Each row is a point on a tangle of strands that fork and nearly touch. The rows are in no order.
In the rows, zero is written as 128.
Two points are linked if the straight distance between their rows is under 55.1. Some points are linked to none.
zisik: [126 118 138 116 113 178 120 115 129 142 121 134]
Muz: [153 145  88 161  80 149  90 124 138  67 158 157]
pafi: [116 121  99  89  92 120 170 131  97 117  96 125]
Ketat: [ 97 103 158  78  99  46 123 107 125 133 109 120]
dapam: [115  92 140 122 133 195 181 125 135 142 110 147]
rab: [106 144 120 101 107  28 106 104 117 148 128  74]
buv: [ 96  99 143 138 158  93 197 126 159 169 117 117]
kug: [140 137 121 152 108 164 158 151 110  85 131 181]
Bofid: [153 146  99 179 108 209 134 134 124  96 153 149]
Taze: [161 110 152 151 217 134  81 134 150 130 151  81]
fafog: [120 152 111 137 148  64 112 117 140 175 133  72]
dobad: [ 98 118 123 146 154  96 189 121 170 193 108 106]
roz: [121 168 120 134 155  37 116 131 120 159 139  75]
tozik: [132 127 141 139 112 164 165 149 115  95 125 184]
Nubem: [113 160 119 120 132  26 104 120 112 149 137  72]
Sipov: [142 125 162 145 136 188 121 136 125 114 143 163]
ditef: [112 140 103 153 156  94 170 128 164 200 104  94]
sef: [151 127 120 129 157 194  76 113 134 151 141  92]
morem: [131 147 116  97  84 127  82 116 104 124 120 134]
fogi: [144 115 147 132 157 207  89 114 144 151 143 121]
zukef: [142 109 162 143 167 215 112 131 139 136 142 136]
fudi: [134 106 157 142 190 109  97 119 164 156 147  90]
peb: [107 110 137 102  87 152 166 127 128 128  96 174]
ruti: [134 123 117 109 143 125 139 132  98 114 127  98]
Lam: [170 124 128 139 206 151  77 134 126 122 154  71]
bub: [119 102 132 127 167 105 192 143 121 121 125 107]
nitad: [149 147 115 152  92 131  96 140 126  59 155 176]
movit: [ 92 113 138  80  88  35 126  98 126 146 108 106]
fepa: [144 140 141 146  99 130 101 143 127  75 147 188]
Ruli: [130 125 115 109 116 163 120 114 116 141 120 114]
Peke: [118 110 145  93 129  81 153 137  93 105 119 123]
voked: [150 128 136 159 155 213 152 151 116 108 146 152]
razom: [120 133 143 107  76 136 101 118 128 128 114 170]
koze: [114 103  94 112 121 162 188 122 119 140 103 106]
Turem: [121 140 115 143 158  87 118 112 162 187 129  76]
Nad: [123 144 130 102  70 123  82 116 125 124 116 166]
Dorif: [119 146 141 106  67 100  67 116 140 108 126 192]
pup: [135 131 113 102 122 131 118 127  96 119 127 104]
biva: [ 98 130 122  92  93  37 118 102 122 150 116  88]
zok: [105 115 107  91  80 140 170 123 112 133  88 143]
lig: [133 174 125 152 194  60 141 159 130 180 111  95]
Niti: [150 107 158 151 209 122  87 122 168 148 147  87]
Sidet: [108 102 162  84 120  63 142 126 108 111 117 129]
nez: [144 140  88 174  86 194 138 124 138  95 145 154]
Paz: [119 152 103  79  68  98 107 131 102 112 100 152]
Dusa: [124 142 144 120  77  89  63 127 148  81 144 203]
zel: [123 115 143 137 166  97 108 107 166 173 137  85]
domed: [120 171 112 145 174  56 158 153 129 181 114  91]
Nuda: [130 134 159 127  89 135  99 130 132 103 133 188]
Puvo: [118 108 152 118 105 165 163 136 127 121 108 178]
non: [129 114 158 128 122 185 122 123 132 135 129 155]
nopan: [117 158  97 149 162  78 162 135 143 190 111  85]
Nal: [120 119 115  93 116  99 169 141  87 103 108 120]
tivat: [114 170 137 135 165  26 130 144 115 164 132  92]
tez: [157 145 114 173 131 204 130 145 117  97 154 149]
legad: [138 112 148 148 160 213 162 147 125 118 134 153]
duvim: [146 126  84 162  68 166  91 108 157  73 153 159]
dol: [126  93 147 134 155 206 173 135 135 134 120 149]
pife: [111  91 117 119 129 188 186 119 138 151 105 124]
duf: [144 147  98 163  92 166 141 139 124  78 139 169]
tades: [127 107 127 124 165 113 167 138 115 118 133  99]
Dapak: [164 130 109 131 181 176  72 124 127 132 148  72]
zofef: [158 143 142 168 136 188 110 143 117  93 160 159]
bisaf: [134 143 116  97 100 130  96 123  95 118 122 116]
vuno: [106  92 144 129 160  94 199 135 137 136 121 116]
Sev: [142 144 144 133  90  98  57 132 139  65 157 192]

A fork is a point with three links. Follow the links from the first point to the second and name the forks in between, in order.
voked, Sipov -> tez
Ruli, bub -> pup
rab, fudi -> roz
Nuda, morem -> Nad

A fork is a point with three links, a tip a point with one. Leave the first point through the second and follow the links. Name the first fork or tip that comes.
Nad, razom -> duvim
dobad, buv -> pup
zel, Turem -> roz
buv, dobad -> lig

Name the points in between on the shortest way along the links from the first point to the second, in order.
Sidet, Nubem -> Ketat movit biva rab
vuno, ruti -> bub tades
nopan, ruti -> ditef dobad buv vuno bub tades
fepa, Sev -> Nuda razom Nad Dorif Dusa
Peke, Puvo -> Nal pafi zok peb
